Points on a hilly landscape, in no order, each with its height.
From any point a ball rolls to the lowest of the 2 points nearest to it. It stops when none of these is lower. Distance is the straight distance between rows; heights are no part of it.
k132: [  2  -2   5  14  17  -4   2  -6   8   7 -14 -21   2 -23  -6  10  -5   2
  -4   2   7  -8   0]  height 30.4
k543: [-11  -1  23  17  15   5  -6   9   0   6  -2   8  -1  -4  -6   1  11   7
   7 -11 -12  -1  17]  height 55.4
k741: [ 13 -12   2 -11  20   1  12 -10  17  21  -4   0  -8  -1  -5  16  -9   0
  -5   0 -16   5  12]  height 43.4
k665: [-26  -2  35  30  12   7 -17   1  -4   0   3   2   3   2 -16  -1  22  11
  12   9   1  -5  -7]  height 59.7
k800: [ 12 -10  -9  11  15  -6  -4   2  10  -2   7 -13  -6 -17 -16   8 -11  -9
  -1 -21  -6  -4  -8]  height 38.6
k333: [ 16   6  -6   7 -14 -19 -16  -7  -7  14  -9 -19   9 -18  -7   9  -3  -2
 -29  -6   6   3 -14]  height 51.0
k339: [-21   2  12   9   5   0 -22  -1   1   0 -13  16   4 -16  -3  -7   9  28
 -13   1  12   4   5]  height 29.9
k268: [ -3  -1 -13 -23 -22  -1  14   8  -8 -12  14  -4  -1  17   2 -16  -8  -8
   5   0   4   7 -10]  height 32.7
k143: [  3 -11   4 -14  -7  -6  22  -5   1   1   0   1  -8  -2  -4  -5 -20  -9
   2 -23  -1  16  -6]  height 3.7
k515: [  5   0  -6  10  -8   1  10   7 -12 -15   6 -13 -14  -2   0  -7  -6  -4
  13  -7   2  -7  -2]  height 69.9
k843: [ 26   1 -18  -6   4   2  -5  -9   8   7   2  -7   0   5 -19  15 -22 -20
 -20   3  -6  10  -3]  height 57.0
k409: [ -8   9   4 -11   8  19  -1   5  17  -5  -2   2   5  -9  -3  -3  -5  -1
  12   3   5   1  19]  height 43.6
k927: [ 15   6 -11   7   3   1  -9  -4  -1  11 -12  -8  -3  -9 -10  12  -6   0
 -18   8   3   1  12]  height 35.0
k979: [ -7  -1  11  15  23  -3  -5  -2  17   5 -11 -13   7 -14  -6   3   1  -4
  11   6   8  -6   4]  height 21.0
k441: [  2   5 -10 -12 -14   5  -2   4  -9   8  -4  25   1   6  18   7   4 -10
   1  -8   2   9   8]  height 57.3
k322: [ 16   7 -21   9  -4 -15 -23  -2   1   6  -1 -10   8  -7  -7   4  -5 -11
 -17  -9   6   4  -6]  height 54.3
k642: [  9   6 -17 -25 -30   7   9   3  -6 -13  19   7  13  21  19   4   5  -9
   1   8 -10  -1  -5]  height 50.3
k193: [ 17   5 -14 -16 -29  -8   6  -8  12 -31  22  -4  18  12   1  -3  -2  -8
  -7  13 -15  -5 -15]  height 42.8
k963: [  5  12 -17 -14 -18   2   4  -2   4 -22  11  -7  12   9  19 -16   9  10
   2  11  12 -10   3]  height 30.1
k851: [  6   3 -19  -2  -3  -1 -14   7   1  -3  -3   8   3   1   2  -1   7  -1
   4   0   5  -3   8]  height 60.0
k73: [-14  -7  -2  -2  12  -4  12   9   6 -14  10  -2  -1   7   7 -12  -2  -3
  24  -9   4  -4   0]  height 38.2
k650: [ -1   2  -7  23 -13  -6 -15   2 -17  -2 -10   8 -14  -2   5  -7   8   5
  -8   9  10  -7  -5]  height 64.3
k92: [-16  -1  26  27  19   3 -15   2  -1   3  -6  -7  -1 -11 -14   6  16  14
   5   8   5  -8  -4]  height 57.1
k738: [ 16 -18   8 -13   6  -6  29 -21   8   8  -4  -8 -15  -6 -10  11 -20   5
  -8 -13 -18   6 -10]  height 25.8
k186: [ 13  -6 -19  -8 -11  -8   7  -2   9 -28  15   2   5   3  -7  -4  -8  -6
   5 -16 -12  -5  -7]  height 32.5
k819: [-18   0   3  27   0  -5  -7   2 -17  -2  -8  14 -12  -3  11  -7   8   8
  -3   0  10  -3  -1]  height 62.3
k18: [-17   1  -2  14   3   0   4   8 -21   7  -5  16 -12  11  17  -7   8   1
   1  -2   9   3   5]  height 60.2
k557: [-27  -2   8   7  20   4  12   8 -13  20  -2  12  -7  13  19  -6   8  -4
   7   2   8   7   4]  height 57.5
k570: [-11   1 -17 -27  -3  15  20  10  -9  -5  17   5  -2  19  11 -14  -8  -7
   7  -5   3   8  -1]  height 37.4
k576: [-24   8   1   5  12  15  -1   7 -10 -18  16   9   6  17  16  -7  27  22
   9  11   4 -11  10]  height 49.4
k508: [ 20  17 -10 -11 -28  -2 -16  -2  -4  -7   9   5  13   7  -1   1   0 -18
  -6  10  -6   4  -3]  height 30.0
k757: [-16   3 -12 -17   8  23  14  15 -10   0  15   6  -5  17  15  -8   2  -1
  13   2   5   0   7]  height 41.3
k250: [ 16  10 -26  -2  -1  -7 -24   0   6  -5   3   5  14   0  -1   1   1  -9
  -8  -9   2   0   6]  height 57.4
k401: [ 23 -11 -11 -14  10   2   3 -11  11  20   0  13  -9   5   1  18  -7 -14
  -5  -5 -11  13   4]  height 49.6
k182: [-24  -9  22   5  15  -8  10   3  -4  19 -14  -2   2  -4   5   1   7  16
  -1  -3   2   3   5]  height 35.8
k12: [ -2  -1  -8   5   6   3 -15   8   0   9 -10  17  -4  -2  -1   6  10   5
  -3   3   1   0  12]  height 62.5
k53: [ -4 -15  15   0  19 -15  11  -2   6  23 -12  -3   2  -8   3  10   4  10
  -1 -13 -11   1   5]  height 27.7
k950: [ -8  -7   0  -6  11   0  13   3  11   1   1   6  -5   4   7  -5  -7 -11
  17  -8   0   5   7]  height 36.7
k387: [  0 -16  13  -6   8 -11  20  -3   5  12  -5  -3  -4 -10   1   2 -10   1
   3 -24  -6  11   1]  height 16.4
k9: [  9  -6   0  16  21  -7  -6   3   6  10   0 -10  -2 -15 -13  13  -3  -1
  -6 -21 -11  -1   6]  height 45.1
k745: [ 18  -5   4 -12 -18   8  19  -7  -4  -4   5   1 -20  12 -13   0 -23 -16
  -2   4  -9  13 -13]  height 62.4
k836: [-26  -4  24  13  16  -1 -16  -3  10  10 -16  12  16 -10  -6   4  14  21
 -13  11   0  -2   4]  height 36.9
k495: [ 11  -3 -10  -8  -5   6  10  -1  -1  12 -11   0 -13   3   0  10 -10 -11
   0  17   5   5   7]  height 45.7
k847: [-10  -7  13   5  20  -3   9   0  17   9  -8  -3   1  -4   1   1  -5 -10
  15  -1   2   1   7]  height 30.2
k871: [ -5   7   6 -11   6  23   4   5   7  10  -7  10  -1  -7   2  10  -4   0
   2   3  -2   4  24]  height 47.8
k101: [ 12  13  -6  19  -4  -1 -23  -3  -4  -7  -3 -13  -6 -18   0 -12   6  11
  -3  -1  22 -15 -11]  height 23.1
k315: [  2  -9  -1   1  14   2  10   1   3  20 -13   5 -16   5   8  11  -1  -6
   6  13   3   1   9]  height 50.0
k879: [ 13 -15  12 -12  -7  -5  30 -20   2   2  -3  -1 -15  -3 -10   5 -24  -6
  -9 -18 -10  16 -18]  height 15.8
k803: [-15  -6  10   7   1  -9  15   4 -18  15 -15 -10  -7  -9   9   0  -1  10
  -6  -7  12   5  -3]  height 41.2
k248: [ 12  -5 -11 -10  -9   9  14   2   0 -11   8   2 -20  12  -9  -3 -15 -12
  10   4  -6   2  -3]  height 64.5
k952: [  9   9  -6  17   2  -2 -13  -5   0   2 -12 -12  -5 -17  -4   1  -1   3
  -7   5  14  -7   2]  height 29.3
k364: [ 22  13  -3 -13 -27 -10 -16  -5   2 -16  16  -5  17   4 -13  -3  -9 -20
  -5   4 -13   8 -15]  height 24.3
k834: [ -9  -8  16  22  28  -4 -10  -1   3  15 -13  -9   0  -8 -15  15  12  18
  -8  15  -6 -10   0]  height 53.2
k648: [-12 -16  31  -5  24   0  18  -4  19  27  -9  -9   8   6   4   3   5   3
   5   6 -16  -1   6]  height 52.6
k885: [ 17  -1 -20  -6 -20 -11   7  -6  14 -34  17 -10  14   3   0  -7  -2  -1
  -4  -4  -9 -11 -14]  height 38.4
k827: [  9  -8   1  10  -7   1  13   2  -6  -7   3 -16 -19 -13  -8   1 -16 -11
   7 -12   1  -4 -10]  height 71.7
k202: [ -9  -9   8   0  14   1  18  -2  -8  28 -11   8 -15  10  17   6   4   1
  -1   5   0   6   9]  height 53.7
k58: [  5  16  -5  13  -7   2 -18  -4  -4 -15   0  -3  -3  -5   9 -20  11  20
   3   4  22 -18  -5]  height 17.0
k384: [ 10   6  -5 -13 -23  -3  -9   4  -2 -13   4 -12   4  -9 -12 -12  -7   2
   1 -12   5   4  -3]  height 7.0
k445: [ 19   2  -3 -10 -23  -8  -8  -3   1 -12   7  -8   8  -7 -18  -2 -16 -15
  -7 -13  -6   9 -16]  height 16.8
k266: [ -8  10 -12 -10  -2   8   8   1   3 -22   8  -9   6   7  14 -19   0   7
  14   6  18  -8   4]  height 34.5
k777: [ 15  -6 -13 -12  -7  -5   0  -1  12 -14   7   4   2  -4 -18  -1 -16  -9
  -1 -19  -9   6  -8]  height 25.4
k625: [-22  -3  32   6  18   4  -1  -2   8  16 -17  -3  18  -4  -8   6  12  21
  -8  13  -8  -8   9]  height 42.3
k396: [ 14   1   7 -24 -27  -3   0  -2  -9  16  -1   5   3  13   0   9  -8 -22
  -5  16  -4  19 -12]  height 37.5
k562: [  8   2  -8 -21 -21   6   6   3  -6   7  -1   3  -4  11   3   3  -9 -18
   1  14   4  11  -5]  height 41.6
k46: [-12   3  -9  13   9   4 -27   3   3  -1  -6  31   2  -4   7   3  14   9
  -6   5   3  -5   8]  height 65.1
k703: [  7   1  -4   6  16   4  -2  -5  -3  18 -17  -2  -4  -5  -9  21  -1  16
 -22  13 -10  -7  16]  height 41.7
k823: [ -2  12 -12   1 -12   3 -10   0  -6 -19   5   4   4   9  20 -18  20  22
   0   9  14 -15   2]  height 23.9
k121: [ 18 -16   3 -15  20  -5  21 -18  13  18  -4 -10 -11  -3 -11  14 -13  12
  -8  -4 -23   1   1]  height 35.9
k159: [ 16  -3  10 -28 -24  -1   1  -3  -3   2  11  11   4  19  -4   3 -11 -27
   1   9 -12  19 -20]  height 32.8
k243: [  6   1   4 -24 -29  -4   9   0  -8 -13  15   4   4  16  -5  -9 -14 -19
   2  -4  -9  15 -18]  height 26.9
k434: [  7  14  -7  16 -26  -6  -5   2 -23  -5   1  -3 -10   4   8  -9   4  -5
  -2   4   3  -6  -4]  height 66.2
k500: [ 14  19 -13 -10 -32  -3  -6  -3  -3 -15   9  -3   9   6   9 -11   3  -6
  -1  12   3  -5  -3]  height 34.3
k775: [ -8   3   8   5   0  -3 -20   4  -2  -2 -10  -1   2 -20  -7  -9   9  24
  -5 -10  15   0   3]  height 23.8
k311: [  6  -8 -12   8   5  -9  -2   1  14 -15   5 -11  -2 -18  -8  -1 -12 -12
   7 -19   4  -9 -16]  height 31.7
k254: [-32  -1  10  13  11   7 -17   4   1   4  -6  32   3   1  11  -1  14   9
   1  10   5  -1   5]  height 63.0
k890: [-34  -3  11   9  18   9  -2  10  -7  15   0  28  -2  15  18  -3  17   1
   7   4   3   2   4]  height 60.1
k845: [ -8 -10  26   2  24   7   2   1  16  24 -11  -5  12   2  -9  10  10   9
  -1  12 -18  -5  13]  height 47.7
k297: [  1  11 -10   9 -17   2   9   7 -23 -15  10  -6  -8  12  13 -14   2  -2
   5   1   3  -6   4]  height 67.9
k299: [-21   8  -8  -4  15  23  10  12 -12  -8  19   5   3  20  21  -6  15   8
  13   7   2  -9  10]  height 45.3
k973: [-29   7  14  15  15   7  -7   8 -12 -15  14   5   5  14   4 -12  24  18
  16   3   4  -8   3]  height 53.1
k102: [ -2   1  13  17  16   1 -12   5   2   6  -5  -1   3 -17 -13   7   6  14
  -8 -15 -10  -1  15]  height 51.1
k898: [ -5   9  -2  -5   2   7  -4   0  11 -15  -1 -10   3 -10  -1 -15  -4   5
  14   0  19  -4   8]  height 39.1
k509: [ 28  -6   0 -12 -10   2   6 -13   4   3   0   0  -7   7 -21  12 -24 -20
 -15   7 -13  14 -14]  height 59.8
k753: [  1   3  -2  -5 -14  -6 -13   8  -3 -11   1 -12   3 -17  -4 -14   3  14
   3 -19  13   0  -4]  height 15.2
k918: [  9   8   2   8 -25 -12 -10  -6 -16   9 -13  -6   1 -12  -1  -1   0   2
 -20   2   9   4  -7]  height 47.9
k636: [  0   0   3   2 -15 -10   7   1 -19  12 -15  -2  -6  -7   4   1  -2   4
 -11  -5   7   9   1]  height 44.8
k808: [-17  -2  10  15  18  -3   2   6   4 -12   6 -12   2   0   3  -8   8  -2
  28  -2  10  -8  -4]  height 31.6
k896: [ -2  -6   6  13  28  -7  -1  -7   0  20 -15  -9   4  -4  -8  19   6  22
 -17  11 -16 -16   6]  height 48.4
k302: [ 19  -1 -17  -4  10   4  -1  -6  13   5   0   9  -5   1  -6  13 -14 -19
  -2  -3  -8   4   7]  height 53.5
k406: [  9  12  -7 -23 -36   1  12  -4   2 -21  26  -2  22  18  18   2   7  -8
  -7  19 -13   1  -9]  height 46.9
k203: [ -4  -4  -5  12  14 -10  -5   1  14 -16   4 -14   3 -14   0  -4   1  -5
  21  -9  11 -14 -11]  height 22.3
k438: [  6   5 -20 -17 -15   5   4   4  -3  -9   8  15   8  12  21   4   5  -9
   9  -5  -3  -2   5]  height 54.0
k534: [-32   7  29  20  10  13 -15   2  -5  -9  16   7   9  18  -9  -8  27  12
  15  13   1  -5  -3]  height 56.6

For each start below, name the point where the ball stops.
k46 | k143
k302 | k143
k441 | k445
k92 | k58
k636 | k143
k973 | k243
k845 | k384
k202 | k243
k515 | k557
